Points, in no order, along strands that fork, close into loops and pass close to each other.
In the rows, 128 means zero.
Points whose rows are less than 118 apart are linked; no others are. Some points are linked to none.
kof: [125 112 124 111 116 101 108 178 123 130 117 158 114  97 176 159  98 137
  99 136  89 131 107  88 132]
fasip: [194 127 109 127 147 125 140 176 151 116 137 187 176  74 101  93 167  92
  80  95 107  78 141 132  85]
Gos: [128 130 144 151 175 137 151 109  91 148 128 110 166 135 149  65 127  99
 116 107 127  87 138 216 123]
los: [129 159 148 147 171 136 132  85  93 118 136 141 181  75 201 148  99  98
  87 112 172 163 166 112 141]
zeg: [134 124 169 126 124 114 158  99 104 133  82 106 138 165 152 154 125 104
 177 122 185 171  77 135 145]
Loz: [138 116 161 157 104 101 158 143 108 123 118 108 125 140 150 145 117  94
  68 155 139 117 165 140 179]
zos: [ 87 109  74 131  86 112 124 182 170  88 126 104 121  94 131 109 154 153
 100 161  89 103 161 136 115]
tal: [155 113 120 100 125 118 123 143 173 113 118 158  93 141 110 178 112 147
  87 128 131 145 136 104 128]
zigi: [176 148 136 111 127 164 132 126 177  70 181  99 134 130  59 101 123 133
 133 126 150 126 140 130  99]
Gan: [119 125  92 139 138 121 128 170 113 176 129 160 148  81 154 115 144 144
 130  98  89 100 122 118  79]
Veb: [ 80 131 126 170 150  90  61 111 109 157 110  93 150 118 203 132 159 136
 122 156  63 108 129 122 180]
niru: [185 135 171 135 146 135 127 135  62 144  96 183 172 109 170 126 124  92
 101 125 135 111  95 109 165]
denul: [137 130 124 118  82 115 148 173 180  98 157 134 111 146  62  85 163 125
 138 154 109  94 124 148  93]
Biki: [139 120 117 112 103 108 124 118 160 115 136 144  65 136 113 180  99 171
  97 144 137 173 168  74 147]
Debe: [127 102 129 132 139 142 129 103 158 135 118  51  58 192  67 117  83 172
  97 102 101 138 164 168 138]
Labag: [ 98 136  84 113 156 138  98 121 151  91 142 132 112  88 156 159 119 154
 101 137 135 130 166 119 125]
monu: [ 76 118  96 120  71  95 100 164 119 133 128 146  96 100 181 165 109 160
 129 153  80 148 126  78 157]
nusiz: [111 136 127 114  67 119 148 160 132 149 179 153  78 139 104 115 103 141
 191 131  84 153 104  78 100]
virom: [177 137 111  88 147 176 128 127 170  80 158 130 163  95  88 104 155 140
 152 130 161 106 113 128  88]
Mipi: [181  88 192 136 140 150 141 130 113  98  82  93 126 153 122 152  78 109
  62 105 158 144 118 123 148]
lon: [181 132 170 151  85 194 145 186 110 131 142 125 106 147  93  73  91 113
 116 111 103  98 116 106 120]
mek: [123 101  97 117 103 135 124 157 155  61 111  95 145 105 130 105 153 139
  74 189 137  86 171 161 151]
keze: [ 81 127  87 128 140 139 122 113 130  65 123  87 133 122 147 167 100 140
  94 149 163 161 181 141 165]
nub: [115 108  98 111 134 138  86 103 152 151 132  92  49 137  93 154  73 202
 106 103  75 158 153 112 132]
bufo: [146 170 172 207 116 114  82  88 100 149 164 121 187 104 167 127 139 112
 131 123 107 116 166  55 170]
vesif: [ 80 120 122 137 154 134 136 102 129 134 147  74 118 163 105 108 143 105
 139 128 130 123 159 230 130]
Tef: [135 132 170 131  90 115 147 116 121 161 139 147 122 179 108 140 135 115
 192 159 126 157  84 100 154]
lidap: [135 101 106  86 106  89 141 146 207 103 137 138 138 126  58 104 198 125
 111 118 121  78 121 151  74]
rilo: [123 129 123  99 118 179 122 182 135  86 113 122  97 128 125 142 103 160
 140 133 146 144  82 115 100]
sedok: [127 140  68 109 160 155 117 147 161 113 134 160 157  74 118 106 165 143
 153 106 145 118 129 121  62]
fil: [117 156 169 189  98 127 112  76 131 162 177 110 149 110 139 122 115 135
 107 118 111 127 207  81 162]
Minoz: [118 135  98  74  97 127 136 181 154  65 138 146 101 116 113 131 135 136
 167 158 128 142  70 105  75]
rar: [140 133 116 110 121 104 136 129 132 188 138 195 135 132 119 123 147 121
 197 108 104 126  72 110 109]
tepon: [127 107 164 181 111 133 175 128 143 107 137  65 122 155 100  96 101  88
 100 123 142 135 180 182 127]
lavar: [170 109 139 110 143 115 109 173  97 148  90 182 128  99 188 145 110 116
  89 117 105 114  69  98 141]
zis: [ 58 131  67 136 123 120  97 151 138 130 138 137 117  65 175 157 124 169
 103 108  87 126 183 100 114]
minat: [134 140 140 120 148 155 131 161 113 134 120 129 146 135 128  83 154 121
 131 123 140  66 118 200 119]
mone: [186 147 122 113 175 133 131 137 146 117 152 172 159 113 114  99 143 102
  83 122 129  92 147 145 114]
fav: [ 72 103  76  79 117 110 113 145 133 143  77 133  86 146  95 143 192 142
 175 116 137 105 108 186  98]
kir: [108 116 125 161 114 162 159 106 129 110 102  17  89 177  88  77  69 149
 114  99 128 165 165 163 137]
negus: [115 132 138 145 159 110 119  67 101 197 119 142 157 164 133  80 179 126
 178 119 115 101 121 180 134]
buv: [175 102 171 131  91 116 127 150 157 172 140 165 107 165  84 135 111 140
 130 113  79 123 106  76 124]
Roli: [114 142 113 146  88 130 139 179 148 101 149 129 103 108 112 106 137 137
 119 169 115 112 160 130 114]
Karok: [134 129 150 135 113  77  98 109 122 157 128 155 133 120 176 176 141 125
 134 169 110 144 112  78 176]
Zeza: [ 86 117  92  79 108  99 142 148 113 155  96 162 121 143  99 115 183 138
 177  89 125  94  81 171  60]
mogit: [169 159 175 178 126  98  85 118  93 160 157 129 179 140 160 113 136  89
 126 136  80 115 119  81 167]
zit: [103 112 142 173 125  80 159  95 128 116 135 102 145 124 174 153 117  79
  71 149 132 152 195 143 175]
Sul: [140 118 183 120 117 116 134  85 109 159  98 115 142 182 120 160 132 136
 187 127 161 167  67  91 148]
Fonak: [ 98 137 121 160 129 109  76 109 108 153 124 132 144  91 228 148 134 141
  87 147  87  98 163  98 187]
Gilu: [152  96 109  77 109 101 119 109 205  81 133 141 136 125  87 123 192 125
 106 158 136  87 121 161 107]
ladi: [122 168 141 137 175 119 122  64  89 138 154 144 167 101 195 136  94 114
 137 115 150 169 131  97 133]
Dafi: [156 154 107 101 165 128 140  74 106 171 159 193 142 155 111 113 134 129
 186 114 137 140  88 131 112]
mipo: [ 60 105  68 120 120 111 136 188 141 121 113 112 130  97 112 135 160 157
 103 111  90 103 134 128  62]
gunub: [122 143 128 117 170 164 127 109 115 107 143  84 116 137 132 128  92 127
 132 116 142 141 118 161 118]
bok: [112 149 101 119 189 139 115  42  97 177 138 154 135 132 124 118 131 143
 196 118 146 172 106 140 117]
nog: [162 152 159 124  94 154 182 125 132  92 167 134 135 175  53 109 137  96
 169 157 191 142 122 133 116]
Vakon: [ 83 102  67 104 146 152 116 118 134  51  78  58 120 138 132 156 111 152
 115 160 171 160 148 155 174]
tepa: [146 158 147 107 176 149 136 119 118 103 167 138 129 132 128 132  64 105
 124 114 136 154 100 130 129]
Bebi: [115 120 155 183 101 127 163  87 132 132 128  39  96 162 111  96  75 124
 137 103 117 162 179 159 142]
Mapes: [136 102 104  91 129  98 122 128 184  68 145 130 142  98 125 132 169 131
  89 194 136  99 149 164 139]
nuvi: [193 142 149 121 178 146 129 121 122 109 138 148 151 119 134 144 111 107
  77 125 160 129 123 135 128]
Ruz: [146 122 131 125  84 112 143 162 159 162 101 164 111 141  87 143 188 131
 130 120 146  85 133 130 111]
nogu: [154 131 171 122  99 181 146 159  88  80 104 116 103 134 142 139  78 128
 122 139 176 161  95  67 150]
Guba: [159  93 163  95 135 152 124 151 151  73  80  86  87 183 107 142  81 129
  51 120 152 129 101 137 142]
falu: [144 141 165 125 117 166 137 157  89 116 105 136 130 115 151 149 109 115
 119 160 175 141 104 106 146]
romu: [ 90 130  96 148 138 128 137 201 124 120 142 118 157  56 143 100 139 140
  93  98  84  81 140 124  58]
goga: [193 135 179 157 102 112 106 130 123 153 148 138 141 146 118 125 114 111
 131 124  71 123  97  46 159]
veruk: [130 151 158 186 127 161 140 101 131 173 164 126 142 120 112 131 138 133
 129 117 138 126 193 110 134]
dut: [155 106 179 165 124 129 161 132 126 117 106  75 134 160 113 135 109  79
  75 102 155 116 156 172 143]
Pedif: [188 121 171 137 100 175 140 159 131 158 154 132 101 167  88 103  77 134
 142  91 100 131  86  75 128]
sose: [113 137 123 128 179 170 115  89 100 159 126 109 139 128 140 131 104 147
 179  98 162 156 114 142 119]
pusop: [128 132 128 138 191 125 137  63 112 168 122 143 154 148 121  74 130 127
 140  89 136  97 135 193 114]
lal: [124 136 131 123 118  91 123 103 112 205 126 160 141 150 119  97 185 130
 200 133 112 104  93 140 124]
Vemis: [194 126 178 166 152 107 136  92  87 166  77 155 190 116 138 141 155  93
  97 120 161 127 135 114 173]
fol: [ 99 122 144 114  92 121 129 143 118 157 142 137  84 169 108 125 121 134
 201 158  84 140  79 122 120]
furi: [138 127 137 119 125 131 102  97 140 145 149 106  84 137 120 167  60 172
 103 111 103 163 160  70 150]
beva: [156 130 168 133 125 121 146 114  75 138  70 131 156 128 188 152 135 119
 146 147 190 162  76 108 168]
Duga: [153 112 132  89 136 172 120 162 150  57  92 107  81 165 117 138  83 145
 106 139 168 136  79 121 125]
fut: [ 95 160  59  95 148 118 124 132 154 105 168 168 145  86 120 124 151 144
 181 124 129 151 121 116  68]
zemu: [145 138 163 155 134 103 130 103 110 165 105 158 166 112 150 168 165 122
 123 158 161 138 159  91 172]
rab: [ 97 133 136 123 131  87  83  97  99 127 145 128 125 108 220 176  92 137
  97 152  99 143 122  85 187]
Fafa: [151 124 183 223  98 113 149 103 107 152  94  89 191 117 165 120 156  70
 157 106 152 138 137 132 161]
Vufir: [ 93 145  78  83 129 100 134 173 132 107 143 185 121  93 144 130 150 121
 152 137 109 134  79 131  83]
lazuf: [ 97 140  97  94  76 126 145 162 139  85 169 134  57 124  88 105  99 137
 173 145  94 168 106  88  80]
savul: [113 158 135 132 189 116 161  69 116 112 164 135 145 116 159 132  83  78
 134 111 153 189 131 153 119]
Gobe: [100  96 114 121 179 158  87  86 135 143 120  72  81 160  88 161  94 172
 124  97 108 155 148 163 136]
naf: [186 137 139 123 122 165 165 138 152 128 165 152 140 162  56 117 128 100
 134 112 155 109 131 120 110]
bub: [ 54 145  94 125 165 141 110 115 100 118 145 122 117 103 144 116 146 119
 159 163 115 134 153 187 113]
Livo: [128 137 106  88 138 123 135 163 117 102 116 168 128 114 142  77 155 120
 149 134 126  86  78 167  83]
zibe: [143 136 124  82  93 100 153 153 161 152 102 187 117 165  93 126 186 112
 164 105 152  89  91 147  88]
Fubin: [ 76 115 116 153 154  86  71  74 106 178 110  71 143 151 152 149 156 128
 162 144  82 145 128 142 178]
Mis: [ 81 114  78  80 159 137 102 117 111 132  82 122 100 141 139 143 159 137
 149 152 152 126 103 192 132]
Tumek: [ 48 116  64 136  77 117  93 137 115 133 125 132 100  83 174 146 117 163
 113 132  97 133 173  89 162]
zogu: [ 63 119  77  91 161 143 122 123 113  67  80  94 127 133 147 128 146 122
 131 165 174 131 115 201 152]
sunop: [167 128  75 120 159 147 143 170 137 124 124 164 197  72 108  95 165 127
 112  76 124  92 128 114  49]
Tusik: [117 109 110 143 142 133 111 138 136 178 108 136 118 103 139 142 155 162
 136 110 107 107 140 145 122]
ridib: [106 107  98 128 106 121 120 154 153 151 106 127  97 132 106 151 173 169
 149 119 140 108 141 152 120]
Vufo: [142 142 169 172  99 170 141 140 110 151 143 105 122 132 112  99 106 135
 113 134 113 110 152 116 145]
suda: [141 143 172 133  76 139 175 120 133 140 144 139 122 184  66 124 128 123
 193 146 171 151 106 111 130]
kupid: [125 132 150 181 143 107 139  93 116 115 137 129 162  95 195 166  96  80
  65 119 151 160 198 118 163]

A fork is a point with three links, a tip a point with one. Leave the first point through the second and follow the links. Name the first fork or tip that comes.
Tumek, zis => fav
tal, Biki => dut
minat, Gos => tepa
Labag, zis => Fubin
sose, bok => Vufir

Name the points in between on the shortest way along the links from the first point to the second, in order.
rab, zibe => Karok, zemu, Vemis, niru, lavar, kof, monu, Tumek, zis, Labag, keze, Vakon, zogu, Mis, fav, Zeza
Biki, nusiz => furi, nub, Gobe, Debe, kir, Bebi, tepon, dut, Mipi, Guba, Duga, rilo, Minoz, lazuf
minat, sose => Gos, pusop, negus, lal, rar, Dafi, bok
Bebi, bok => tepon, dut, Loz, zit, kupid, los, ladi, savul, tepa, gunub, sose
